Points, in no order, along strands that fork and pass close to each other.
In the rows, 128 means zero.
Points whose rows are less than 107 apart are linked; no others are. Some points are linked to none.
k_200: [ 24 162 141 103 156 177 111  61 154 100 108 121 120 160  87 127 140 162
  75 180 140 150 147 152 101 122  99 130]
k_404: [177 157 128 131 107  99 153 145 125 153 151 163 173  93 129 121 131 109
 151 168 108 137 149 107 140  82 106 144]
k_329: [ 52 149  97 104 118 151 133 166 124 136  93 173 130 155 160 124 152 125
 217 136 104  98 136  99 153 131 162 123]
k_983: [ 69 173 150 110 166 163 121  62 140  94 114  88 112 126 109 124  96 165
  54 158 133 169 128 159  98 138  82 136]
k_665: [167 103 175 139 115 102 109 138 180 134  87 104 128 141 184 119 183 132
 145 112 127 145 136 133 126 162 124 115]
k_610: [ 40 202  97 103 135 168 124 120 125  82  87 102 125 161 156 140 117 116
 158 121 123 117 118 113 143 170 157 123]
k_629: [195 139 168 120 155 115 103 179 156 181 150 200 154 124 133 116 178 111
 163 126  82 172 143 107 149  98 116 122]
k_333: [ 69 121 115 109 134 175 135  80 140 119 123 122 132 141  70 148 153 112
 100 183 153 123 146 153  97 122 140 100]
k_815: [188 105 176 121  99 127 101 137 106  91 200 113 160 114 164 125 161  98
 176 136 153 150 121  72 155 129 167 117]
k_684: [133 149 157 161 108 165 108 170 137 128 188 176 125 124 232 117 222 100
 239  96 133 114 106  51 167 107 158  90]
k_734: [213  55 197 137 114  92  98 140 158 156 180 128 124 140 152 120 203 150
 146 115 137 170 102 130 136 115 122 103]
k_308: [  8 200  95 120 189 184 117  76 146  74 114 126 126 137  78 152 120 148
 107 127 125 117 126 159 100 109 126 143]
k_459: [183 106 155  93  97 128 148 135  67 125 180 120 128  97 117 137 110 108
 119 188 142 150 122 116 162  81 153 128]
k_648: [ 55 137  86  95 127 132 112 115 117  89 142 111 140 141  94 113  89 163
 115 169 140  74 111 121 136 124 153 133]
k_81: [193 123 168 185 131 117 128 183 142 196 178 173  94 141 217  95 174 132
 192  57 107 174 102  78 146 122  91 129]
k_613: [171 135 140 184 150 139 136 195 134 200 122 190 105 138 224 100 168 104
 181  72 102 131 125  80 143 129  90 115]
k_99: [207 138 114 131 110  89 179 130 116 141 122 126 141  89 126 130 115 130
  96 107 123 142 150 147 136 103 119 128]
k_694: [201 120 137 177 136 108 166 180 139 181 101 161 117 134 217 104 157 134
 172  51 103 152 142 111 134 137  93 114]
k_441: [ 85 127  98 107 117 122 126 115 110 109 173 143 150 110 101 121  86 140
 145 168 128  75 121 113 142 112 157 133]
k_15: [128 136 145 153 137 154 108  86 172 122 118 107 143 135 146 142 152 103
 109 107 134 126 146 137  91 186 132 121]
k_925: [151 123 153  81 107 101 119 143 137 117 115 130 152 114 129 112 144 125
 118 175 125 118 146 112 159  92 151 137]
k_666: [ 61 204 124  92 160 145 112  99 154  56  98  79 137 129 129 127  90 143
  86 134 122 117 119 135 139 138 140 132]
k_776: [114 140 109 128 180 152 136  81 110 102 114 101  86 119  87 144  89 158
  13 114 137 146 124 184  97 154 103 136]
k_968: [121 190 107 130 137 130 149 164 143 141  81 162 158 124  88 137 142  90
 142 138 112 109 151 128 130  90 104 140]
k_868: [132 104  95 110 121 157 130 132  80 145 146 122  94 115  63 128  93 132
  50 146 149 106 102 153 126 111 126 121]
k_30: [153 114 166 160 100 147 110 140 146  85 173 127 151 121 198 128 196  99
 223 120 139 117 125  76 146 144 168  90]
k_103: [175  86 141 151 108 112 127 117 118 120 150  66 146 154 156 127 123 110
 128  82 150 154 106 131 118 199 145 117]
k_143: [171 152 107 144 137  71 161 152 110 158 140 171 155  96 110 126  88 133
 142 168  95 135 140 134 140  87  78 150]
k_13: [128 104 160  90 133 147  86 151 149 114 147 156 153 131 135 127 174 101
 177 124 109 118 144  97 165 123 183 108]
k_669: [ 49 172  80 115 161 128 125 128 123  86 132 155 128 103  67 163 108 144
 142 151 121  62 122 154 140  68 148 117]
k_282: [169 144 183 162 131 143 106 169 168 156 168 181 138 130 177 127 232 100
 225 132 106 140 113  84 145  97 121  88]
k_547: [ 80 139 104 113 155 200 123 115 127 112 129 118 111 125  55 127 129 109
  34 154 152  90 112 172 130  90 158 113]
k_271: [118 179 103 149 133 161 125 105 142 127  77 118 104 135 109 146 135 124
  74  73 133 156 142 145  64 177  76 156]
k_93: [128 118 174 154 137 151  75 149 187 123  99 122 118 153 202 132 211 102
 171  98 120 108 114 111 130 165 150  90]
k_603: [102 102 151  97 175 133 104 124 151 121  88 149 128 128  81 131 136 122
  72 151 109 111 166 155 156 114 146 126]
k_996: [155  92 141 139  89 102 127 155  96 188 167 137 130 147 138 117 106 122
 191 114 130 173 111  88 121 135 102 161]
k_791: [155  70 117 138 130  66 168 132  94 136 107 111 119 140 131 126  66 160
 146  87 122 167 116 157 118 147 112 176]
k_672: [144 157 130 163  70 127 156 112 136  94 137  94 169 105 184 119 138  90
 181 133 148 114 144  80 134 135 135 127]
k_173: [ 54 161 101 105 141 178 153  75 139  89 137 106 132 131  76 163 144 115
 110 166 150 124 131 154 111 115 157  99]
k_581: [ 45 136 104 111 116 139 161  97 140 106 116 128 138 144 140 137 139 140
 207 172 123 126 148 126 115 150 155 115]
k_520: [ 27 150  81 111 145 143 111 103 140  82 128  96 117 149  85 115  99 179
  85 175 148  83 100 129 116 108 132 126]
k_726: [213 106 121 146  89  81 153 155 117 189 128 157 141 154 172 114 152 182
 168  43 133 192 131 127 123 121 101 131]
k_633: [212  87 156 133 104 101 139 143 115 152 160 112 130 129 140 143 140 119
 149  73 130 188 124 114 136 130 126 111]
k_195: [111 105 147 129 158 176  94 124 160 121 123 141 134 146 124 147 166  86
 160  96 116 118 144 118 119 175 163  88]
k_201: [108  92 152 107 120 138 107  94 160 101 146 118 156 133 130 110 156 130
 111 192 154 100 153 130 133 136 176 108]
k_84: [122 119 114 148 151 108 151 119 111 129 104 128 109 114 104 156  70 117
 134 128 115 127 137 137 105 155 102 142]
k_702: [164 175 126 165 103 133 130 169 116 179 151 180 134 113 210 103 126  97
 185  81  89 132 145  57 171 106 106 146]
k_316: [213  67 172 151 118  86 120 154 152 169 140 141 115 155 160 117 192 166
 165  70 130 178 118 139 110 133 103 109]
k_755: [ 49 173  83 148 194 119 120 124 126  81 125 144  92  97  64 175  94 136
 105 154 133  67 105 176 106  50 105 114]
k_612: [177 134 138 153  54 101 143 119 121 132 167 100 167  98 156 110 137 103
 148 137 156 125 140  94 127 117 124 136]
k_230: [108 123 114 126 111 165 143 104 129 147 120 123 120 135  63 150 143  96
  83 169 160 123 129 149  84 119 118 109]
k_503: [ 42 145 115 123 184 141 133  98 104  64 126  88  73 115  94 148  79 156
  71 205 143  97  94 176 146  71 137  90]
k_850: [172 111 160 134  74 110  81 127 149 105 136  79 155 141 172 115 178 114
 126 129 156 123 113 112 137 161 154 113]
k_486: [147 121 124 151 122 144 127  81 153 126 141 102 140 113 119 130 137 110
  62 121 152 116 142 158  87 171 135 123]
k_20: [161 124 109 103 118 101  88 152  82 191 167 180 111 119 103 129  85 164
 105  96 116 149 118 125 142 107 111 173]
k_816: [117 162 118 127 107 152 136 137 147 113 117 153 169 116 145 136 171  86
 184 119 120 106 158  99 140 118 161 113]
k_534: [ 64 132  96 131 152 151 141 103 114 120 100 141  98 150  57 167 108 122
 144 163 133 127 134 136  76 146  97 138]
k_790: [ 30 191 110 127 170 166 150  78 134  89  98 133 112 131 140 161  87 132
 168 138 110 136 138 141 102 163 123 135]
k_480: [ 87 182 101 112 154 177 120 107 135  97 108  86 117 134  73 146 114 112
  38 107 150 126 112 155 103 124 116 132]
k_43: [122 109 133  95 113 143 141 113 113  85 140  78 122 116 120  96 108 137
  71 206 158 106 114 138 158 101 161 113]
k_719: [161 105 201 154 119 138  72 161 177 121 147 130 116 137 192 116 222 119
 192  99 124 109  86  94 152 137 141  92]
k_311: [145 110 151  90 140 138 119 147 117 150 122 165 140 125  73 144 150  94
 119 161 111 137 150 138 155  88 137 113]
k_748: [ 33 222 116  91 145 172 106 111 152  75  86  92 133 156 131 126 112 134
 115 122 123 118 121 127 132 146 137 132]
k_840: [126  90 122 147  98 112 126 137 111 169 168 144 146 135 126 112  92 124
 185 134 127 129 118  94 109 143 112 161]
k_432: [123 118 129 129 100 148  83 146 133 134 117 101 138 173 136 124 141 105
 134  88 141 116 111 100 122 199 145 116]
k_490: [ 55 177 134 103 168 160 108 118 139 114  47 122 100 157  88 155 122 125
 114 133 111 157 143 146 107 147  90 149]
k_204: [137 137  87 122 150 117 121 126 138 127  90 133 116 111 102 115 109 166
  48  77 132 105 138 154 101 148 110 162]
k_944: [194 120 132 177 121  84 176 138  99 157 150 141 146  96 156 133  83 108
 173  94 101 167 144 115 142 122 103 147]
k_987: [117  53 137 113 151 103 144 104  92 119 109  89  94 157 106 132  70 162
  79 154 138 162 119 174 136 155 127 144]
k_767: [212 104 137 156  73  76 123 133 136 153 163 122 152 116 196  94 139 162
 133  46 139 148 130 114 137 135 135 142]
k_952: [ 64 154 130 121 148 166 123  53 137  85 149  83 143 154 122 133 112 128
  92 165 141 138 125 147 101 179 142 117]
k_642: [101 150 110 115 133 171 136 130 141 120 125 168 163 123 106 152 179  84
 188 118 112 109 158 121 142 108 187 113]
k_975: [200 114 113 112 104  76 142 145 127 163 119 154 145 116 152 102 121 191
 107  64 125 142 150 142 139 115 126 154]
k_500: [129 126 121 134 166 120 160 115 126 131 112 147 121 103  77 159 105 108
 104 167 111 111 152 157 114 110 114 122]
k_506: [187 104 127 150  82  79 135 130 150 153 103 108 146 146 189  99 154 183
 125  66 147 143 129 142 109 153 116 147]
k_237: [110 161 117 120 101 129 117 119 150 126  90  85 136 141 116 122 125 128
  76 114 148 125 123 134 103 151 109 140]
k_138: [214 101 140 174 118  87 158 156 148 175 116 150 129 142 193 115 170 157
 168  47 119 174 134 136 117 135  95 122]
k_152: [186  89 104 106 102 108 140 131  89 164 155 136 116 113 113 117 105 168
  58 105 145 138 119 159 129 112 132 140]
k_250: [136 135 141 102 123 126 147 116 122  66 131 101 156 105 139 141 115  99
 144 159 134 123 145 111 152 126 175 121]
k_270: [ 70 135 130 108 155 127 124  99 110  82 108  79 102 154 109 151  59 139
 109 158 125 133 112 149 128 160 124 131]
k_838: [148 143 140 194 105 155 152 153 144 151 106 128 118 130 240 124 172  68
 188  92 134 111 133  82 144 139 115  95]
k_540: [ 59 157  98  80 123 154 141 109 124  71 126 115 142 138  83 153 147 117
 143 164 140 113 131 131 148 111 181 108]
k_263: [196 114 157 103  89 128 120 134  84 125 186 116 149 100 128 141 141  96
 130 147 147 158 125  95 158 100 153 122]
k_889: [ 63 128 115 110 162 138 107  92 130  84 119  85 107 146  99 105  82 163
  35 180 145  96 115 152 141 133 141 117]
k_393: [137  88 164  84 151 123  73 154 131 141 154 163 136 132 123 124 129 132
 157 126  97 124 135  97 170 126 161 123]
k_876: [149 126 117 140 141 137 153  76 124 119 118  90 108 120 119 135 112 152
  38 101 147 155 134 180  86 175 114 131]
k_264: [229 108 116 126 108  88 182 134 106 175 125 158 141 121 125 138 140 155
 118  93 135 189 146 159 117 100 103 120]
k_139: [201 109 201 162 118 109 110 155 166 140 191 152 142 119 191 111 196 124
 208 133 118 160 112  89 136 101 117 116]
k_396: [191  97 143 148  94  95 123 149  97 191 195 139 131 138 164 111 115 143
 171  59 127 200 105  93 132 128 112 170]
k_450: [206 117 166 190 106 124 125 156 146 151 143 123 115 117 202 130 180  94
 178  50 120 150 114  93 141 139 109  92]
k_76: [ 56 163  92 122 131 176 118 135 130 112 104 128 133 157 178 126 131 103
 179  96 119  85 124 100 146 182 171 116]
k_87: [111 151 121 138 137  82 172 127 125  98 115 132 141  90 125 138  63 130
 171 182 103  97 133 128 137  98 113 145]
k_598: [133  81 141 101 150 123 107 121 134 135 105 137 117 130 100 125 123 130
  74 137 119 124 153 152 140 140 143 125]
k_663: [ 61 147 122 108 166 121 155 101 115  61 131  92 104  97 100 151  78 145
 107 208 128  99 116 161 147  74 143 101]
k_689: [155 110 113 123 117 110 161 126 124 160 102 122 113 122  90 119 129 156
  64 156 148 142 135 158  98 105  93 134]
k_428: [165 121 153 149  99 129  97 168 137 189 151 165 132 139 164 115 169 108
 189  99 119 137 119  79 122 135 108 125]
k_837: [ 86  74 165 135 149 134 108  75 154 106 136 100 132 174 140 116 132 134
 142 158 138 136 144 130 104 198 146 120]
k_75: [138 140 132 137 155 133 143 177 127 152 108 173 132 122 184 130 128  92
 211 115  84 120 141  87 154 127 127 117]
k_412: [ 57 159 125 116 141 196  95  73 160  99 109 121 146 165  94 154 176 104
 117 128 139 134 145 154 106 166 158 111]
k_831: [175 129 120 134 121 118 164 121 119 137 144 134 138  77 109 135 105 112
  90 142 125 119 142 140 123 105 125 125]
k_909: [103 161 116 122 153  83 168 127 128  79 124 117 132  81 111 145  72 139
 125 191 116  85 127 144 144  69 125 132]
k_51: [139 138  91 159 164  82 177 126 111 122 106 127 102  93  94 136  68 160
  92 154 124 117 129 164  91  89  65 154]
k_530: [194 102 171 202 112 123 137 174 141 163 175 139  88 144 230  99 172 128
 196  31 127 157  83  85 148 127  88 111]
k_364: [141 167  75 149 149  97 149 155 123 134 109 146 124  89  73 130  96 148
  82 130 129  99 120 139 101  65  65 152]
k_210: [102 117 135 158  93 169 106 158 140 145 145 136 126 165 223 116 190 100
 211 101 144  93  95  73 138 165 150  92]
k_209: [178 159 120 162  95 118 128 161 114 162 144 146 141 101 188 110 121  97
 165  59 105 129 151  77 163 125 119 137]
k_536: [123 114  97 166 161  79 180 105 108 111 100 118  98 109 111 133  56 173
  99 126 127 139 128 171  76 140  73 181]
k_128: [170 124 136 148  89 104 116 127 164 148  89 103 135 142 171 119 166 138
 120  84 137 130 137 132 107 169 114 129]
k_326: [111 169  99 175 145 161 148 106 135 130  87 126 106 120 143 146 116 103
 127  85 120 137 144 123  72 192  87 150]
k_241: [169  63 167 157  96  99 106 165 141 145 149  93 120 170 201  95 157 143
 180  67 144 155  74 103 130 169 125 130]
k_254: [ 57 173  93 113 138 133 153 159 126 131  73 175 136 138 132 134 136 128
 217 162  98  99 146 119 141 106 130 129]
k_17: [139 172 114  96 135 110 120 167  94 134 143 156 115  88  69 141  92 128
  81 155 117  94 100 146 168  26 116 142]
k_912: [ 95 162  85 119 119 128 126 124 152 126  98  92 122 129  90 108 119 155
  55 127 160  99 107 126  82 111  87 153]
k_221: [167  48 160 127 107  81 107 148 125 152 162  98 133 162 165  91 127 157
 151  85 137 161 100 119 133 157 140 149]
k_899: [190 125 159 104  87  92 107 157 144 154 113 129 156 119 147 110 170 126
 125 134 127 143 145 117 146 100 123 132]
k_55: [ 86 206 121 117 140 154 148 105 180 104  86 105 152 119  95 132 148 105
  89 143 135 115 139 142 103  84 114 135]
k_731: [150 131 110 111 138 150 168 120 105 105 125  68  87  94 104 120  94 138
  24 167 148 121 101 174 138  91 142  99]
k_997: [102 128 105 114 126 156  92 155 120 153 119 174 137 135  78 146 132 101
 149 105 116 103 135 118 120 128 136 135]
k_582: [ 52 142 109 130 189 161 128  87 113  80 136  73  81 125 103 115  75 174
  35 191 146 110  79 166 118  95 115 109]
k_600: [105  99 126 100 117 168 156 113  84 111 153 135 109 108  81 134 123 115
 104 217 144 116 123 146 154  79 167  90]
k_244: [ 60 189 108 149 184 142 167 107 137 108  73 151 113 129 116 164 104 119
 168 154  97 128 148 147  99 143  92 138]
k_622: [148 130 131 134  88 121 103 150 138 194 139 166 147 137 114 119 166 116
 165 134 129 134 135  99 107 119  94 145]
k_932: [ 79 164 126  99 141 138 127 115 116  83  97  84 123 161 129 150  87 106
 137 137 121 129 122 120 142 187 150 122]
k_274: [185 143 166 214 102 145 134 160 147 138 131 131 111 120 234 135 207  71
 187  70 129 122 116  78 151 117 104  75]
k_981: [204 127 158 113 123  86 119 166 150 180 125 171 164 124 136 104 174 135
 130 137  99 153 149 135 147 102 109 136]
k_635: [ 66 194 121  93 142 155 120  85 155  60 124  62 141 130 111 117 126 143
  52 171 157 117 114 139 129 110 144 121]
k_217: [162  96 145 130 175 112 127 167 131 169 113 182 123 133 128 130 135 122
 178 105  77 144 144 118 125 145 105 136]
k_535: [173 151 181 128 144 130  89 164 161 167 185 195 148 127 143 127 204 106
 195 137 105 159 132  77 153  87 140 119]
k_555: [129 119 128 107 143 114 115 104 127 107  93  76 120 168 149 113  96 167
  73  79 126 156 131 160 125 201 136 142]
k_781: [131 111 155 117 132 132 147  78 126  95 131  58 125 132 135 122 104 129
  58 169 149 145 123 160 127 163 149 115]
k_275: [137 120 141  85 103 126 134 128 125 117 126 112 136 109 106 106 130 132
  79 190 145 108 128 130 150  89 150 124]
k_638: [ 97 111 115 122  84 127 146 125 113 138 155 138 152 147 136 131 124 116
 218 162 136 126 128  83 121 130 139 130]
k_312: [132 139 105 124 151 113 121 109 138 112  75 105 114 139 149 111  99 180
  70  67 126 144 140 158 104 187 116 161]
k_214: [102 161 103 105  96 107 126 149 133 132 109 127 140 123 109 114 104 133
 132 147 138  95 122 103 130 104 107 156]
k_248: [134 157 121 184  85 153 170 133 125 115 121 112 144 114 224 120 135  66
 199 100 135 116 148  62 149 142 139 108]
k_690: [185 101 165 136 150 134  93 162 163 146 142 147 127 121 153 125 174 105
 144  49 101 133 131 109 140 154 140 104]
k_658: [ 61 151 108 110 167 130 130 118 141 105 104 166 134 118  80 141 119 133
 139 163 108  79 153 150 129  96 142 137]
k_866: [122 131 146 162 105 168 118 155 131 110 159 143 132 141 228 123 205  97
 228  99 141 104 110  67 156 140 165  83]
k_784: [107 197 132 129 107 152 115  93 158 123  81  79 121 148 139 134 144 132
  73  94 151 160 130 145  79 174  79 140]
k_137: [139  76 141 116 105  89 111 136 137 145 115 105 133 156 153  95 112 155
 136 116 133 135 126 118 131 167 126 156]
k_234: [144 104 136 105 105 146 158 118  86 109 164 129 137  96  98 149 120  96
 138 207 143 130 134 122 150  93 167 102]
k_971: [ 63 182  87  82 124 139 156 132 122  69 107 139 147 122  86 166 152 121
 170 160 119 108 147 133 159  70 171 117]
k_101: [ 78 138 120 122 155 186 125 107 153 114 114 148 145 141  84 169 170  80
 149 111 122 116 156 151 112 148 172 109]
k_906: [168 126  91 146 130  92 155 147 101 159 110 152 117 104  99 139  89 138
 125  94 112 139 140 137 103 131  77 159]
k_377: [ 65 160 105 114 173 191 113  98 120  99 109  89  91 143  57 138 114 131
  19 155 155 128  99 165 111 111 116 117]
k_98: [ 94 125 103 122 135 152  85 130 127 131  97 119 117 170 106 131 110 120
 114  94 130 120 124 120 110 200 128 141]
k_266: [ 75 141 102 114 122 158  98 163 122 136 124 162 143 147 159 121 132 112
 191 107 107  84 128  90 154 154 169 128]
k_606: [193 106 146 138  82 113 135 150 112 129 148  86 141 136 157 131 128 105
 153  68 137 165 120 102 146 152 137 111]
k_418: [ 84 204  91 111 124 141 154 160 132 107  88 147 154 124  70 159 140  87
 158 149 123 104 133 127 145  55 121 130]
k_451: [140 134 122 147 134  62 176 144 104 132 124 139 138  93 113 133  59 137
 159 181 107 122 128 148 133  91  85 154]
k_29: [104 138  97 118 105 113 120 137 144 141 126 122 137 116  91  92 121 156
  83 148 150  84 124 120  99  97  95 160]
k_278: [140 140 125 108 129  85  93 153  74 175 177 180 107 110 100 150  65 144
 139 139 105 140 113 125 161  92 114 173]
k_594: [ 93 125  95 115 153 161 107 127  97 111 135 128 101 113  53 131  95 130
  48 146 144  74 104 159 144 102 143 121]
k_170: [119 119  97 118 101 156 134 120 107 146 144 105 120 123  68 132 115 115
  74 150 164 108 110 133 101 122 117 117]
k_761: [147 110  81 123 156 105 139 121 110 116  98 139  91 108  95 120  82 201
  33  85 136 108 131 181 107 129 115 158]
k_257: [ 85  86 149 143 155 142  98  68 152 120 119 129 120 164 116 120 132 144
 100 154 133 142 159 143  78 192 115 142]
k_589: [113 120 126 138 100 155  91 148 143 136 133 113 131 169 181 119 158  99
 178  94 134 102 112  82 131 188 153 100]
k_31: [196  99 190 154  95  87 111 149 170 127 130 112 144 123 201 111 190 128
 179 120 127 137 123 105 138 130 124 119]
k_302: [168 110 179 113 124 142  90 149 131  82 185 132 151 119 165 129 183  98
 197 124 129 132 125  67 162 128 182 107]
k_57: [134 111 114 108 139 109 151 155  91 138 110 128  72  94  87 117  87 173
  45 180 131 107 104 173 154  55 108 118]
k_617: [128 134 112  98 121  96 121 153  83 112 148 119 107  96  92 138  66 146
  89 152 129  91  96 140 161  85 128 144]
k_668: [137 130 125 119 129 147 163  98 114  90 135  65 115 105 124 106  95 136
  33 181 154 123 115 160 132 127 157 106]
k_798: [197  73 113 130 101  93 170 121  91 138 156  99 134 126 131 121  91 146
  98  84 148 161 118 155 125 139 144 137]
k_82: [142  92 131 146 101 113 159 100 141 153 146 127 144 124 113 130 131 116
 142 170 142 134 139 130  85 133 102 135]
k_175: [ 91 117 115 104 149 151 144 121 108 131 143 181 130 108  55 153 138 118
 124 204 118 101 145 156 151  61 157  99]
k_611: [ 87 134 119 105 163 142 102 137 146 119 103 166 131 118  67 123 129 129
  82 150 114  73 143 154 148  75 147 152]
k_487: [160 158 133 130  92 134 133 140 131 134 150 157 171 102 128 135 157  81
 171 143 124 125 147  87 145  98 136 122]
k_556: [137  78 129 140 113  97 150 110  99 103 172  74 158 133 139 102  70 123
 115 140 150 126 101 136 134 162 157 150]
k_934: [118 133 122 148 107 117 144 144 130 129 122 115 141 125 176 111  90 113
 173 110 122 101 130  87 133 158 133 147]
k_407: [189  63 131 150 108  97 160 112  90 120 173  75 150 129 144 125  95 115
 113  97 147 165 105 145 134 166 150 128]
k_849: [ 49 149 125 119 136 170 115  68 160  94 129 112 146 160 127 137 159 131
 134 148 135 128 149 144 109 179 157 107]
k_392: [169 127 136 119  83 102 124 143 104 202 175 162 141 129 114 121 126 131
 150 145 131 170 124  94 127 104  95 160]
k_992: [ 46 160  97 137 178 151 139 102 127 105  76 169  99 143  72 170 119 125
 160 157 109 120 148 149  85 138  99 138]
k_979: [149  91 132  95 127  94 109 137  76 132 155 131 112 108 113 121  63 158
  86 139 112 112 110 150 177 119 151 145]
k_327: [103 153  98 110  97 124 137 132 125 125 138 146 155 106 102 129 117 122
 150 162 133  92 133 106 131  90 133 137]
k_341: [145  74 103 149 136  70 185 115  91 133 105 121 111 126 121 119  70 180
 114 113 139 158 124 175  89 141  96 185]
k_155: [187 133 115 165  83 102 130 149 116 156 159 124 146 110 193  98 100 130
 148  44 117 134 133  91 159 146 121 153]
k_247: [145 104 123 109 117 140 168 145  73 135 125 101  69  90  95 105  92 156
  47 190 135 124  95 173 158  73 138 104]
k_53: [ 93  80 124 111 136 121 135 114  93 113 121  91  97 145  86 138  70 140
  92 180 140 130 110 154 139 140 131 123]
k_961: [143  84 127 104 130 104 123 110 114 120 111  86 117 164 128 119  98 169
  59 105 140 158 129 165 133 173 146 130]
k_926: [107 151  88 147 181 142 138 101 117 101 112 119  77  99  75 151  83 154
  44 128 135 119 116 168  73 123  86 148]
k_585: [ 71 126 108 109  93 120 156 116 120 110 136 136 150 138 127 134 138 141
 221 183 130 121 139 110 136 119 159 126]
k_469: [ 55 122 141 132 157 167 108  59 154 114 113 132 112 151  97 125 136 153
  85 170 141 140 156 146  76 165 102 140]
k_319: [123 162 109 127 136 143 117 171 130 166  89 179 142 127  96 136 139  94
 157 114 101 107 147 115 124 118 108 145]
k_575: [107  69 150 146 141 109 145  80 127 103 142  78 145 152 143 109  83 120
 133 153 136 142 121 146 106 188 153 149]
k_458: [169  75 158  99 127 116  97 130 137 140 144 127 132 129 119 120 149 129
  91 113 125 135 140 131 145 144 156 106]
k_144: [ 85 165  82 138 184 141 124 121 134  98 101 132  98 101  64 159  97 133
  73 124 128  91 120 161  97  92  98 147]
k_686: [109 121  93 119 125 139  90 151 102 147 113 147 118 139  86 137 101 112
 132  93 124 105 123 114 121 161 121 150]
k_532: [196  86 193 118 110 114  81 142 152 169 168 151 132 132 131 124 209 126
 131 138 124 157 121 126 138 106 132 106]
k_680: [154 100 164 149 104 128  88 172 139 169 151 137 117 158 195 101 166 125
 196  87 126 135  93  76 131 154 116 124]
k_531: [180 111  90 126 132  91 123 153  76 186 135 196 107 123  84 142 102 166
 116 101 112 152 133 145 114 112  86 168]
k_79: [224 101 138 133 130  86 162 142 102 181 165 159 135 120 124 140 130 135
 143 105 110 200 139 140 133 103 109 126]
k_662: [115 116 165 133 150 145 104 152 185 156  73 170 134 166 146 118 204 107
 173 139 108 118 162 124 117 139 121 113]
k_350: [ 34 170 112 134 151 155 170  82 137  99 104 117 125 139 159 152 107 137
 201 151 114 148 146 134 102 174 146 123]
k_185: [164  88 172 106 106 135  61 132 143 155 171 153 148 122 121 115 193 122
 111 142 136 125 132 114 152 107 160 119]
k_362: [105 154 108 148 158 137 142 103 122 107 104 114 114 112 118 155  68 115
 118 100 114 133 140 142 100 179 113 139]
k_954: [116 132 152 129 139 152 129  64 132  85 151  54 146 155 140 125 113 119
  80 159 148 146 126 146 116 193 151 107]
k_966: [152 140 125 104 138 114 131 165  85 145 135 161  96  85  79 122 104 148
  59 179 114 103 111 173 174  34 120 129]
k_537: [162  84  91 111 139 104 150 120  88 130 113 131  94 115 112 111  84 206
  38 109 145 127 123 186 126 118 136 135]
k_194: [210 119 130 137  93  74 148 148 101 186 164 158 141 146 180 108 123 181
 168  49 122 215 130 111 148 100 118 156]
k_352: [158  85 160 143 142 150  89 139 158 146 156 145 129 131 128 139 175  97
 160  85 118 124 126 109 120 159 138  98]
k_435: [ 93 112 159 103 162 138  96 129 177 132  73 153 131 152 116 131 172 118
 131 144 104 120 172 135 137 138 139 121]
k_298: [ 95 167 128 164 143 172 121  92 158 128  92 129 126 138 167 144 145 104
 138 100 127 138 145 131  74 198 111 134]
k_551: [135  85 147  93 141 114  81 137  97 156 170 171 119 111  97 126  93 141
 108 147 108 115 130 129 168 113 157 142]
k_351: [125 130 169 133 120 147  82 145 187 126  91 135 142 148 164 126 216  96
 165 117 124 111 138 116 132 137 153 105]
k_740: [158  83 148 115 112  72 140 144 110 140 131 111 135 122 150 112  76 150
 152 116 112 148 124 120 151 134 130 166]

A fork is a point with three links. Follow the links from the first point to the second and name the forks in between, in order.
k_327 / k_15 | k_326
k_622 / k_838 | k_996 > k_138
k_329 / k_204 | k_610
k_952 / k_815 | k_668 > k_302
k_966 / k_195 | k_668 > k_101
k_617 / k_981 | k_668
k_99 / k_926 | k_84 > k_326
k_396 / k_532 | k_138

Follow the links from the first point to the second, and from the first to the third. Name the last point that the two ways share.
k_278 / k_15 / k_520 | k_326
k_899 / k_551 / k_952 | k_668
k_204 / k_264 / k_257 | k_407
k_84 / k_152 / k_983 | k_407
